Points, in no order, along strands that fork, close into loops and pass close to each other.
Points whose rows are less than 119 apart are linked; no others are. Some points are linked to none.
bez: [ -6 -11  14 -32  25  -4  10 -22  19  52 -59  25  25 -11  35  29   2  10
   2   1 -10  12 -54 -29  24 -54   6  54  19  -5  22  -6]
sen: [-41  -1  10 -12  -1   3  28  13 -12  -7 -46 -30 -32 -26 -36 -27  -3 -17
 -34  -9 -36   7 -68  12 -11  -1 -19 -12  22  -8  52   5]
vaki: [ 10   3  32   0  24  24  18  22 -10   7  -6 -20 -37 -23  21   5  30 -37
 -11 -29 -31  -3  17  47 -15 -15 -12 -20  -6  24  23  22]
vip: [  1  -6  31   6 -41   6 -57 -14  -6  35 -12   5   8 -10  -2 -30  -9   0
  -2 -14  -1   0  48  28   8  18  -3 -49  -6   2  16 -26]
Kab: [ 15  41 -10  21  46  23  11   9  24  25 -31  33 -16  25 -19   5 -16  52
 -35 -48   1  44 -27 -23  49  15  18  41 -13 -23  -9 -32]
Zufef: [-36  -6  -8 -11  10 -22  25  12  14  -9 -25 -23  -1  -1 -31   3 -17  24
  47 -41 -41   4   8  -6  -6   5   9  27   0 -15  16  15]
repin: [ -7  32   7  -5  -9  13 -29 -11 -31  57 -15  15  32  34  20 -13   8  36
  14  -9 -14  25  70  22  34  45  27  20  12 -12  -2   0]
Keza: [  7  11 -24  -5  -1  -9  11  27   1  31  28 -42 -40  14 -20  14  -3  -8
 -30  11   7  35 -15 -24  -7  22  -8 -19   7 -14  -6  -2]
nide: [ -6  -3 -62   2  -7 -44  25  22  24  12   3 -26 -16  46   6   3  11  17
 -10  44  38  -9 -34 -62 -10  31  28  -2  -6 -37  -4  -7]
bipug: [ 16  -5   4 -14  30 -50 -58 -18  52   8  -8  10  28   2   2 -22 -29  39
  -3  35  -2  10 -22  15 -19  24  28  33  16  18  49   0]
deti: [ -1  14 -47  -6  46 -20  25 -10  27 -38   0  16 -45  13 -44 -23 -11  21
 -21  12  23  30 -66 -18  -4  26  16  19   6 -45  48  17]
Vuku: [ 22  36  15 -22   6  28  49  46 -24  -6   1 -27 -12 -31 -37 -26  25  28
  13 -48 -63  37  10  14  15  29 -23  40 -13   2 -14   0]
tusik: [ 25  -2  46 -23 -12  49  -9 -45 -60 -14  10 -10  42 -44   2  -3   4   8
   7 -32 -61  -2  54   0  -3 -11 -37  -6  17  13 -51  -7]
gurov: [  6  -1  10 -21 -31  -4 -39  -5  11   3   8  10  46 -14 -16 -28 -13  12
  18 -39 -21  19  48 -11 -29  24  18 -58  -5 -11   7  11]
kozu: [  4 -16 -28 -17 -17  -3   9  19 -18 -23  20  24  41 -13  27  38   0 -23
  33 -16   4 -10   1 -28   5 -53  16  36  30   7 -41 -27]
pizul: [  3 -39 -22   9  -5 -25   0  22  46  12  22  13   9  17  -7  16 -16  -9
  13  26  33 -29   2 -14 -29 -11  28 -17 -28  25  45  10]
meze: [ 19  31 -32 -22  -9  -4  33  19  -5   0 -34  11   3  36  13   3  18 -54
  39   9   7 -31 -23  47   2  -7   7 -11  -6  -6  26  54]
Natu: [ 22  15  18 -40   6   0 -39 -31  -4 -35 -29  35  18 -48  21 -12   1 -24
 -10   0 -11  -5 -17   7 -25 -21 -29  -6  30 -21  18  21]
pide: [ 12  -5 -14   4 -54 -17   9  55   7   5 -17 -66  -8 -15  36  12  -6 -26
   9  33  -5 -74   3   9 -15  34  15  -7 -21  37 -26 -21]
duzi: [ 33  36 -67 -26  21 -18  -3 -18  31  51   5  32 -17  48  38   8   4   8
  -7  37  40   6 -23   4 -21  35  14   3  -6 -19  43   3]
Vopi: [ 32  30  10  40  28  -5 -15 -14  -5  28 -33   7 -22  34  -1  12 -29 -36
 -52  24  59  22 -35  17   3  -9   3 -48  18 -20  14  26]
veni: [ -7 -21   8 -55   1   1   5  -3  -5  25  16 -32 -22  -4  33  -6  39   0
  18  20 -33 -13  29  45 -32  -5  -8 -11 -10   5  73  24]
laf: [ -9  38   4 -16  39   1  13   6  13   9 -21  14 -40   1  -8 -30   2  10
 -30 -17   4  29  -9  33  24  18 -19  20  14 -35  21  11]
mepal: [-30   2 -58 -41  18 -16  34  -3  19 -15   7  35 -43  18  -8   2   3   4
  -8   1  24   2 -35 -23 -15  -4   9  12   2 -35  50  -8]
Binu: [ 14   3 -38   2 -27  36  36   1 -38 -27  28  46   2   2  20  43  15 -22
  27 -25  14  -6  29  -6   8 -39  -2 -20  10   8 -56 -18]
zetel: [-12   2  18 -37 -34  -5 -21   1 -53  65 -33  14  26  -3  55 -19  36  17
   6  19   1  -1  10  28  29   3 -10   4  19 -44 -14  -8]
nupud: [ 14 -26   4 -22 -15 -24 -47  -2  40  32  15  22  34 -23  17 -15 -20  21
  33  16  13   5  -6   2 -11  -6  15  34   4  14  49 -11]
madog: [ -1  -8 -33  -3  -8 -32  -1  20 -23 -28   6 -21  62  29   8   2  -8 -49
  30  21 -12 -57  -3  21 -30  20  25 -17  23  18  -8  30]
Gis: [ 15  28  -7   1  -5  26  41  34 -20   1  -1   4 -11  20  -5 -19   1 -46
  19  -4  38  16   1  60  11  18  -8 -21  10   2  15  20]
Fil: [-57  -2  36  10  -2 -20 -37 -30   1  30 -66  20 -16   4 -26 -46  -1 -10
 -50 -24 -11  -4  -6   8   9 -16 -10 -26  -2 -40  62  -7]
dib: [ 15 -18  53 -24 -38  43 -26 -17 -24   3  -7 -15  57 -55  13 -10 -13  18
   7  -8 -45 -10  15  -7  11   2  -9 -21  -9  37 -57 -13]
Lat: [ 14  28  16 -24   1  33  -3 -16 -30 -28  -3  18  -4 -14  11   3  -7 -48
 -32   4   7  17 -38  15   0 -38 -37  16  53 -20  -6  -5]
funet: [ 13  27   7   5   1  43  16  11 -49  20 -29   5  18  13   2  10  -2 -26
   3 -26 -24  24   0   6  37 -10 -25  -8  33 -20 -36   8]
mene: [-36  10  20  46 -44  38  41  24 -24 -11 -24 -11 -29 -17 -18 -37  -1 -30
 -32 -49 -10 -11   4  53  11  14  -2 -49 -19  26  -8 -37]
rizaz: [ 27   6  66   4  12  13 -10 -44   5 -11   2  29   1 -28  16   1  19  29
 -11  28  41  15  35   0   3 -35 -33  18 -18 -42 -17  20]
lale: [ 13  -1   3 -13  13  -6   7 -30   3  37 -35   7   0  11  -3  67 -12  -7
  16  22 -16  16 -44  -3  44 -54 -18  58  22  -3  -4  -2]
ruku: [  1  32  53 -24  27  30 -14 -33 -18   1  -8 -51  -4  -3 -14  18  15  26
  -5  14 -63   7 -17  14  33  23 -12   3 -25  15  19  33]
ronu: [ -1  28 -34  30  -2   7  43   4 -18  -3  -6  -6 -73   9  17   7 -16 -27
 -31 -15  48 -12 -20  34  -3   8   4 -23   5  22  21 -54]
kidif: [-11  17   0 -56  28  -8 -20 -34  -4  43 -69  15  18 -13   9 -14   4  12
   2 -13 -18  22 -23  -5  35 -12  -4  68  22 -11  19  14]
Nata: [-23 -11 -27   9 -42 -29 -26 -18  27  46  31 -26 -35   9 -47   4 -13  -7
  -7 -12 -24  16  16 -56 -18   2   3 -15  10  -1  43 -15]
zedav: [ 36 -34  22 -11  19   6 -14  -4  16  42  46   9 -12  -9  38  28  18  33
  15  24  12  29  46   1  12 -20  10  14  -3  16 -32 -15]
rul: [ 10  48  17   9 -19  56  37   8 -49 -37 -18  17 -22  -9 -22 -42  14  -3
   7 -22  15  17  14  49  25  47 -43 -29 -43 -10 -59  17]
Tomab: [-25   2  -1  22  22   7  43  23   0 -33  -3 -43 -35 -29 -38 -18  22  -2
 -32 -34 -23  35 -22   1 -15   9 -13  10  15 -10  26   9]
Gazap: [  2   2 -47  -3 -42  -3  27  28  -2  39  32 -43 -27  21   5  15  -6 -23
  -9  44  37 -18 -41 -32 -16  23  25  -6 -10   5  17 -18]
tem: [ 44  50 -30  12  73 -34 -26 -22  35  20 -37  28 -22  31 -24  -9 -47  10
 -21  -8  49  42 -37   6  12  27  15  42  26 -21   0   8]
bozed: [-12  -9  50   3 -13  34  18 -43 -17 -27   9  35  -3 -16   9  16  14  -1
  18   5  -7 -34   5  18  -3 -33 -19 -16 -50  12  26   9]
rugu: [  6 -60  20  52   9 -14  -4  19  -7 -31  17  -8  41  -9  34   8  -9  20
  -6  67  36 -44   0   4   1  -5  21 -13 -25  32 -34  18]
rubur: [-34 -26 -13   8  40  -1  36   9  -4  18  17  15  -1  33 -15   1  10  -2
  34 -11  21  14   1  16  13 -28  17  20  37 -27   2  42]
fano: [-17 -24   2  -3   8 -36 -40 -37  57  28  -1  18  -3   4  -5   0  17  -6
 -22   1 -11 -25  10 -16 -27 -37  17 -24   0  15  95  13]
miv: [ -5 -26  16 -25 -52  20  -1 -11 -33  32   5  30  51  -5  32  -1  16  19
  20 -28 -26 -11  29 -20   6 -13   6 -31  -9  -6  -5 -29]
num: [ -7 -54  22  14  11 -42 -38  18  18  26  17 -10 -10 -32  17   0 -12 -21
 -18   6  22  -1   9  -7 -30 -39  -3   7  40  -2  -6 -33]
Zanor: [-58 -32 -12 -27  40 -20  12 -23  31  31 -13  24 -26   7  21   8  14  20
 -11  -9 -23 -19  -1 -10   3 -44  13  31   7  -3  57 -14]
subur: [ 16  24 -22  -5 -53 -14 -29 -14  15  -4  14  34  57   6  18  50 -24   0
  35  -8  -2   1   0 -38  -7  17  18  16 -21  20 -20 -32]
gegaz: [ 14  -5 -36  16 -42  -9  43  49  -2  11   1 -82 -34  25  -1  16   1 -16
  20  35 -11 -42   5 -34   1  28  10 -12 -57  47 -42  -8]
rom: [-26 -40  42  25   3  -4 -12  15 -10 -23  15 -31  27  -5  -1 -14  -5   2
  -9  28   4 -32 -16  17  -2  14   8 -33   1  19  -2   5]
zogim: [-50   0  32  13  -5  18 -16 -28 -24  11 -36   5   1   8 -19 -26   5 -21
 -42 -64 -46  -5  17  17  20 -27  -3 -11   8 -12  38 -23]
zamu: [  6 -21   8 -26 -63  22 -22  -4 -27   2 -20   5  94 -27  30  11  -4  17
  31 -18 -53 -39   0 -30   3   9   6 -30 -11  18 -29  -7]
lefef: [ 10   1  34 -17  27  21  45  46  -3  -4   3 -45 -25 -48 -30 -40  41   0
 -28 -48 -58  42  29  -9 -13   3 -22   9  17  -8   8  15]
liru: [ 41  39   8  31  65  14 -19  -4  29  10 -14  14   5  33 -38 -14 -36  48
 -14 -21  33  50 -29  -8  49  20   7  54   0 -25 -30  15]
zipa: [-17  -5  79  34 -12  36  22 -11 -19 -42 -47  19  11 -30   9 -25  11  33
 -19  25   7 -20 -27 -10  46  -5 -18 -17 -67   1 -37 -11]
Ros: [-10  26  51  22  15  36 -34 -54 -54  -8   2  -8   0  17   2  14  19  38
 -28  30 -22   5  -1   0  40  24  -7   3 -17   5 -19  23]
besak: [  9  24  31  10   5  14 -48 -66 -30   5  28  11  -5  27  17   1  -3  51
  -2  43  18   5  41  21  26  52  -5  11 -39   4 -34   9]
pumut: [-14  -1  24   5 -37  14  24  26 -13  36  -8 -10 -32 -12 -11 -34  15  19
  32 -23  -1   0  57  26  28   7 -21   3 -26  14   4 -24]
Zug: [  1 -32 -24  10   9 -44   9  18  47  10   7  13  31  32 -23  -1  -5  -5
  46   1  31 -20  21 -38 -23 -16  37 -15 -13 -16  -1  40]
Zuv: [-20 -18  -3  20  -5  24  59  42  -5 -66   7   4  -4 -34   1  -2 -11  -1
   7 -16   6 -32 -14  25  10  -7  -4  13   9  14 -22 -47]
Pog: [ 10  36 -30  -3  -4   4  15  16   4 -23 -16   2  31  30  12   6  16 -66
  17  -3 -24 -25  11  23 -36  23  12 -32   4  -2  -7  44]
balor: [ -7  11 -50  17   4 -27  19   6 -33 -32  19 -56 -33  21  -9  32 -19 -41
 -15   2  26 -15  -3 -16 -26  -1   0 -12  33  10 -47  -9]
Lalez: [ 10  17 -23   8  19  51  29 -19 -31 -33  16  35   1   5   0  30  -8 -40
 -22 -15  27  22 -14 -19   0 -52 -19 -13  28 -18 -46  -4]
Zoz: [  6 -31  -4  22 -28 -28 -21  14   0 -42  23  27   8 -23 -32  -9 -18  13
   4 -16  47   3  10 -24  -9 -19 -26   6  27 -25 -26 -38]
sotiv: [ 35 -20  32  10  49 -23 -35   8  48  -2  -6   8   3 -42  16   6   0  19
 -18  10  14   8  -9  -4 -24 -18  -1  28  20  18  -6 -11]
Zani: [-53 -28 -10  24 -50 -26 -14   6 -16  24  13 -40  -7  -3 -54  16 -22 -12
  15 -45 -38  -5  30 -50  -3 -18   5 -30  18  -4   2 -15]
kodi: [-10 -16  15 -40  22  10  -7 -17   9   5  24  24 -20   1  54  -4  28 -18
  -3  26   5  -9  18  46 -31 -29  -9   4   9   2  47   3]
mami: [ 51   1  -3   8  16   7 -19  -5  21 -32   9  -9   6  40  32  41  27  25
  10  39 -15 -17  17 -28 -10  21  14   0 -45  33 -35  43]
les: [  1  21  11  52 -20  37  13   2 -12 -34  -9  -5 -18  12 -25  -7  -8 -33
  -3  -8 -11 -28   1  53   5  40   2 -46 -43  24 -12   5]
suliz: [-30 -49 -28  10 -31  23  66  53 -25 -58  55 -25 -20 -27  -8 -10  13 -44
   6 -22  28 -24 -21  19 -18 -16 -21   8  27  13  -2 -18]
Viv: [ 23  17  10  16  21   4  20  27 -16  -5  -8 -13 -15  30   5   1  -3 -38
  -3  -9   9   7  20  15  21   0   2 -21  20  -2 -42  17]
Zoda: [  0 -14 -37 -20  37 -14 -10 -16  16  24 -33  51  39  -7 -38 -33 -26  -7
  17 -11  28  50 -13   3  20 -21  28  42  67 -20  17   4]
vota: [ 26  -1   8  66  21 -15 -16  -6  28 -10 -36  -2   2  18   3  13 -29   3
 -37  29  36  -2 -31   5  -9  -7  12 -26  -2   2 -20   9]
kupap: [-25  -1  42 -38  -2  16  -8 -44 -15   0   2  41 -32 -27  28  -3  38  -8
  -9  11 -13 -34  33  33 -13 -45 -48  -8 -10  -4  21 -19]
nitim: [-12   5 -60  30   1 -49 -13  12 -11 -24  12 -50  21  25  -4  -3 -27 -41
   2  28  37 -59   0  16 -25  17  25  -5  44  -1 -35  10]
Bipo: [-10  -1 -34  32  19  -3  58  37 -29   0  31 -25 -80  19   0   5 -25 -23
 -14 -29  27  11  18  41   6  -4 -15   3  28   3   5 -39]
debe: [ 12  -8   7   2   6 -42 -41 -39  50 -17 -15  -1  46  11 -16  15 -44  46
  44  35 -16  -7 -35  11 -24  11  19  50 -26  24  45  20]
Kevip: [  6 -15  44  22  18  30  24  -5  12  59  16  31 -45  19  28   1  16  26
 -27  26  42  33  12  11  33  -9  20 -29 -48  -2   9   7]
Bod: [-11  48   1 -14  14  19  42  17 -29 -30   9 -24 -48  -8 -50  -9  13  38
   4 -17 -47  34 -22  -7  44  22 -51  43 -13 -20  -6   5]
Mig: [-28  10   1 -14 -10 -33 -17  -4  20  -1 -24 -32  -5 -24  -4  -3  32  -3
 -28   2 -46 -31  -3 -33 -36  25   1 -41  -4  -2  38   9]
Dup: [ -3 -31  14  40   6  14 -13  22 -23 -75  52 -26  13 -14 -11 -20 -11  -4
  -4   6  14 -15  16  36 -18  37  -4 -19   2  20 -16  -5]
lod: [ 12 -30  -8  19  10 -33   5  32  22 -32  50 -30  -1  28   9  -9 -11   8
   2  97  21 -42 -33  10 -31  24   9  -8 -45  37  32   9]
kan: [ 24  42  27  -2 -12  26  11 -16 -36 -15 -38  45  29  -6  -2 -12  25  19
  13 -19  14   2  24  22  18  26 -18 -12 -36 -24 -49  41]
sefof: [ 33 -45  17  32   5 -37  -6  26  29 -10  14 -12  22  33  33  -6  -2   6
  16  82  36 -24 -22   1 -11  16  36 -28 -40  22  -7  44]
sodit: [ 15 -23  19  -5 -23  20  12  15 -20 -45  19  -7  18 -37   8  11  21 -47
 -11  -3  -6 -28  16  -4 -33 -24  -6 -55   1  33 -57   2]
pafet: [ 34 -40  20  -5   7 -23 -25 -13  38 -15  36  13  41   7   1  24  -3  81
  44  50  28  16 -31 -35   2  -8  15  40 -54   1   1  24]
Difa: [  0  -7 -29   9  15 -49   1   7  38   9 -11   3  -1   5 -11  -3  -7  30
  -5  19  41   3 -13 -50  -5   6  11  32  10 -37 -19  -9]
ruv: [-36 -12  28  19   8 -12 -35 -44  39  42 -24  24  -9   2 -27   3   3  26
 -50 -20 -11   6  -6 -23  -5 -37   3 -18  -2 -16  45 -11]
Nados: [-26 -12 -29 -45  18  -7 -17  20 -14  35  12 -13 -18  13  -1 -23  11 -46
  -5 -28 -42   7  18  18 -18 -20 -12  17  55  -3  35 -16]
Vap: [  0  30 -32  -8  -8  12 -39 -29   6  27  19  61  11  29  15   0 -25  -3
   5 -18  19  35  15  -3   8   7  24 -11  25 -18   6  -5]
Bik: [ 14  52 -10  46 -25  19  34  43 -23 -21 -27   5 -25 -22 -24 -26 -16   0
  -9 -46   9  19  31  26  20  35 -24  -7 -15  -1 -50 -16]
Kere: [-51 -42  -7 -10 -24   4   1 -14   6  26  -3  40  26   1  17  10  14  22
   1 -53  -7  -5  18 -51   5 -46  15  -1  14 -22 -15 -41]
gad: [ 24  20  11  29   7  -9 -32   6  16  -1 -19 -37  10   9  -5  20 -17   4
   0   8   5   3   1  -8   4  22   7   1   2  -5 -45  10]
gefor: [ 15  -2   6  37  12  26  51  24   2 -18  48 -48 -69  -1 -25  -3   4 -19
 -36  16  11  16 -25  11  -8  44 -11 -35 -34  33 -14 -14]
Sogak: [ -4  -8 -15  20 -26  11  37  38  14  -9  53 -58 -54  -1 -38  -4  -2  -9
  -2  22  -9  12 -33  -2 -18  59  -9 -24 -40  39  54  -1]
Kazok: [-35  -3   5  45  21 -13  24  34   0   9   3 -56 -71  39 -17 -17 -17  28
 -18  41   4   0  -3  28  21  47  -1  -4 -33  -7  29   2]
dum: [-36 -46 -31  -6   4 -14  25  30   4  23  34 -15  14  26 -25  10  -2 -13
  53 -16   7   6  20 -37  -1 -34  32 -13  26 -14  14  44]
Naza: [-21  26 -43  31 -42  -9  34  41   6   2  16 -56 -42  22 -12 -13 -30 -31
   6  16  -5 -23 -19  41  -1  50  20 -11 -32  38  51 -21]
vumiv: [ -2  -7   9  -5  -6  11  -3   9 -16  41 -43  11  42  12   7 -12  10 -35
 -14 -47 -26  14  13 -10   8 -39   1 -26  43 -26  -9  12]
gana: [ -2  14  18 -72  -1   2 -23 -27 -14   7 -36  10  37 -28   2   7   1  19
  40   1 -47   3 -36  25  14  -4 -22  31  -2 -19  38  14]
Vor: [-14  15 -12   7  47  -3  23  23  -8 -26 -18  -6 -19  10  -9 -30  -6   3
 -46  19  18  23 -68  18  20  17   3   7  23 -44  14   2]
Veve: [ 14  25  16   4 -23  46  12   2 -45 -30  21  -7  -5 -33 -20  -7   8 -21
  -1 -49 -74  14  73  22  -9   0 -23  -3  18  43 -42 -19]
betez: [-11 -13 -12 -10 -16  11  56  49 -15 -73  36 -39 -35 -41 -19 -23  21 -17
 -20 -18 -19  -1 -39  24 -31  11 -26  26  28   7  11   5]
nuta: [  8 -19  17 -39  15  -3 -23 -15 -18  -4 -38  24  46 -24   5 -23  14 -16
 -16 -23 -10  14 -17 -17 -37 -70  -7 -16  50 -18  10  25]
gule: [  0 -11  30  -6  32  12  13 -20   0  -6  -3  10 -29 -13  -6  20  22  22
  -1 -10   5   7  29 -23   2 -42 -31   3  -7 -18 -31   1]
Zef: [  0  37  17  36  -7  16  40  27  -3 -28 -68   9 -41 -13   7 -20   1 -25
 -33 -43   2 -28   5  16   9  -2 -16 -21 -23   3 -28 -27]
tope: [-13  37 -84 -46  33   2  15 -16  15   6 -10  39  -7  44  13  20  37  12
 -10   5   2  12 -15 -17   0  30  16   2  -3 -38  41  17]
zute: [  7  -2  -5  -4 -39  10  17  36 -20  -4   2 -48 -12 -16  38  -2  25 -50
 -22   7 -31 -45  -4  16 -33  36  10 -38  -4  64 -28 -24]
tapob: [  5 -17  46   8 -48  30  17 -28  -9 -35  -2  18  25 -37 -11  -2  -6  14
  56  -5 -12 -25  22  29  13   1 -18 -33 -54  36   7 -15]
mugu: [ 45  23 -19   8  19 -23 -14  19  31  14  11 -41 -14  24 -15  21 -12 -16
   8  38  14  18  -2 -25   1  29  16 -14 -20  16   5  27]
dega: [  9  14  -7  10  59  13  -5  12  31  -6   9  23  12   0 -14   3 -16  17
 -21 -34 -20  42  -1 -29   9  -6   5  21   8 -15  -6 -14]
Gipu: [ -8  20 -23 -35 -16 -12 -15   2 -26  44   2   8   8   3  36 -28  27  -9
   8  -4 -16   6  50  36  15  38   7  15  19  -4  -6 -14]
Guli: [ 10  -3   6   7  37  17 -10 -15  15 -36  11  38  24 -10  17  12  16   0
 -10 -31  -9   3  25 -35 -35 -41   3  10   5  -2 -24   8]
Rugo: [  8 -25  -1  -4  44 -43 -13  -7  55 -17 -21   3  11 -11 -15  12 -25  33
   8  17  23   6 -28 -31  -6 -31   8  83  34   4  -3  -7]
Befo: [  8  24  23 -14 -50  -9 -32 -22 -40  43 -21   3  17   1  29   3  17  26
   5  18  21  18  12  -7  17  13 -17  21   8 -35 -64 -12]
tetev: [ 17  11 -44  12 -27  -5  -7  25  41   7  20 -49   2  44   6  32   4 -13
   5  11 -27 -35  25 -51  -7  31  28 -27 -37  47 -40  -4]
Sovuk: [-37 -15 -16 -23  29   1  23   3  -1  17  14 -10 -41   1  29  15  25 -16
 -16 -25 -31  -2   8   9  16 -26   3  26  24   7  30 -30]
fal: [ 11  52   6 -50 -11  31  19 -27 -13   1 -33  32  24 -15 -26  13  -1  23
  48 -14 -33  11 -35  -4  42 -10 -35  51 -10 -18 -13  17]
pami: [-33  52  15 -18  26  28  22   2 -46  -6   5 -22 -66   6  -9 -25  18  29
 -18 -33  -5  24   2  26  29  22 -44  46   7 -24  14 -14]
Bug: [ 48   4  -6  -2   8 -30  -5 -26  54 -13  12  10  10  35  17  40  15  55
  42  50   3  -2  13 -49   8   4  15  27 -83  24   1  34]
Koz: [ -5 -30  60  23 -34  50   4 -16  -7 -37  -1  35  16 -27 -26 -35 -19  33
   6  -1  13  -3 -16  30  29   8  -8 -37 -57   0 -29   2]
Buv: [ -3 -32   7  21 -14 -12  35  53  21 -28  55 -65 -33   2 -17  -3   1 -10
   9  59 -13 -38 -19   1 -43  22   2 -22 -70  43  33  35]
vig: [ 18  17  10   3 -26  11 -15 -19 -27  -2 -37  39  43  12  21  21   9  33
  40   8   7   5   5 -32  35  22  -9   3 -15 -36 -61  31]
zudo: [ 24   1   9   9 -17  44  10  16 -35 -39   2 -17  -2 -28  13  -5  13 -42
 -33  26  -6 -21  -7  26   2  22   2 -41 -12  66 -81 -18]
sif: [  7  17  -4   9  12   6 -31 -36 -25  13  -4  31   2  22  17  -9  -6 -14
 -15 -25  23  25  55   1  18 -19  -9  17  42 -25 -41  -8]
Reva: [ -7  15 -10  30  -7  32  21  17 -14 -59  34 -40 -14 -10 -18 -10   3 -28
 -35  12  14 -17 -17  32  -9  52  -9 -29 -16  37   1   6]
raru: [-10 -25 -44 -52  -4 -32 -41  11  23  26  40 -36  24  -1 -21 -24  -8 -36
  10  30 -11  11 -21 -19 -24  20  17  -1  53  -5  41  20]
Tigu: [ -2  14 -60 -31  15 -24 -31 -43  14  34  20  52  -7  49  10  -6  -5 -11
  -5  11  32  27  -4  11 -14  21  35  10  48 -21  55  -6]
beten: [ 33 -35   5 -23   8 -61 -30 -33  26 -37  13 -18  46  -4   8  16   2  67
  66  43  -5 -16  -4 -11 -22  -3  28  38 -42   7  24  46]
gide: [-10 -17   9 -17  34 -12  -8 -15  15   6 -10  17  29 -31 -35  -6 -30  29
  25   0  17  37 -26 -15  24 -34  -4  79  58 -28   6  -4]
dezu: [  7  61 -21  25  26 -17  17 -12  -3  13 -30   9 -54  22   5  13 -41 -35
 -62   1  42  -7 -55  39   8   9  -4 -30   9   1  19 -19]
Tobe: [-11 -11 -34  -8 -29   5  -5  -2   8 -21  13  56  65  -8  17  30 -24   8
  63 -30  -1 -30  15 -19 -14 -31  25  17  -4  18 -10 -21]
pazud: [  7 -41 -28  22 -17 -22 -20  27  -1 -50  57  13   5 -40   0   1  -7 -13
   6  -1  64 -20  38 -18 -49 -38 -10 -22  17   6 -52 -17]
Das: [ -4 -45   9   5 -15  26 -11 -10   0 -39  47  27  30 -41  12  14  16 -14
   6 -16  17  -9  34 -28 -20 -52 -15 -27  -1   6 -28  -9]
tapip: [ 20   1  33 -16 -17   3 -45 -33  16  11   1  36  32 -37  28  -4  -5  40
   8  22  16  12   9   6  -7   2  -5  14 -22 -14  -2   3]
vel: [-15 -43  46   3 -29 -17 -61 -43   3  44  11   5 -24 -34  15  10  -9 -16
 -19   1   8   9  31 -15  -3 -48 -29 -16  20   1  11 -28]
Vudas: [ -9  55  22   8  11  12 -42 -32 -21   3   4  19  15  18   4 -27   3  49
 -16 -16 -10  18  57  12  11  44  -5  -1 -20 -28 -37  -5]
Ruk: [-25 -24  18   0  -5 -12   3 -28  11  26 -52  31  36 -21  -4  24  -3   9
   3 -42 -10  -2 -20 -57  23 -67   0  35   7 -29   5  -8]
mune: [ -7 -19 -26 -47 -17  -3 -30  10  11  22  38 -34 -12  -2  -4 -20  18 -15
  27  14 -37  -7   6  11 -25  15   8  -1  32  23  64 -16]
Niza: [-33 -19 -14  -7  23 -32  -3  -1  45   1  13  24  -7  -3   1  27   6   5
   9   7  -9 -24 -14 -38 -29 -58  18   3 -19   6  61   6]
seti: [-23 -36 -34   2  31   2   5  -5  -5   5   8  45  56  37   1  -4 -18  -2
  36  -5  32  21 -19  24  24 -17  24  33  71 -27   4   2]
gavog: [ -4 -20  10  18 -48 -27 -51 -10   3  60  13 -21 -26   2  -9   2 -14  -7
 -26  11   8  19  23 -17  -1  13  -6 -33   0  -6  24 -33]
Nito: [ -1 -29 -12   9 -43 -39 -27  17  -7  14  19 -34  29 -19 -45 -21 -18 -29
  19 -33 -12   2  23 -32 -33  16  14 -41  17  -4   4  11]
Mas: [ 32   8 -14  14  11 -21 -15   8  46   2 -16 -35  24  18  34  47  16   9
 -22  20  -6 -34   5 -66 -19  19  32  -7 -43  43 -33   6]
Mumer: [ 28  50  12  -9   5  15  12 -20   4   9 -18  19  10  11  16  45 -13  14
  29  -9  -2  20 -20   1  48 -24 -21  62   6   0 -43 -12]

A piece is two or more points that can be reached from each other along the links. Count, over all rows, the pieces, the separate loops (a circle has one, a figure eight two, a Y none), the forks (points with three links) and the tips (points with one).
pieces -> 5
loops -> 4
forks -> 12
tips -> 14

A fork is a point with three links, a tip a point with one. Leave the first point through the second and follow the links. Name the first fork or tip that comes.
tope; mepal -> Tomab
Bug; mami -> Das
mene; Zef -> ruku
ruku; Ros -> Reva
Mas; mami -> Guli
Vuku; Bod -> sif
funet; vumiv -> subur

Name the points in between on the shortest way along the links from the first point to the second, in order.
Gipu; rom -> zetel > Befo > vig > kan > rul > Bik > Zef > mene > les > Reva > Dup
betez; duzi -> Tomab > lefef > Vuku > Bod > pami > laf > Vor > deti > mepal > tope
Lalez; Vopi -> Lat > Natu > nuta > vumiv > funet > Viv > gad > vota
Koz; nuta -> tapob > bozed > kupap > kodi > veni > mune > Nados > Sovuk > Zanor > Niza > pizul > Zug > dum > rubur > seti > Zoda > gide > Rugo > Difa > nide > Gazap > Keza > mugu > gad > Viv > funet > vumiv
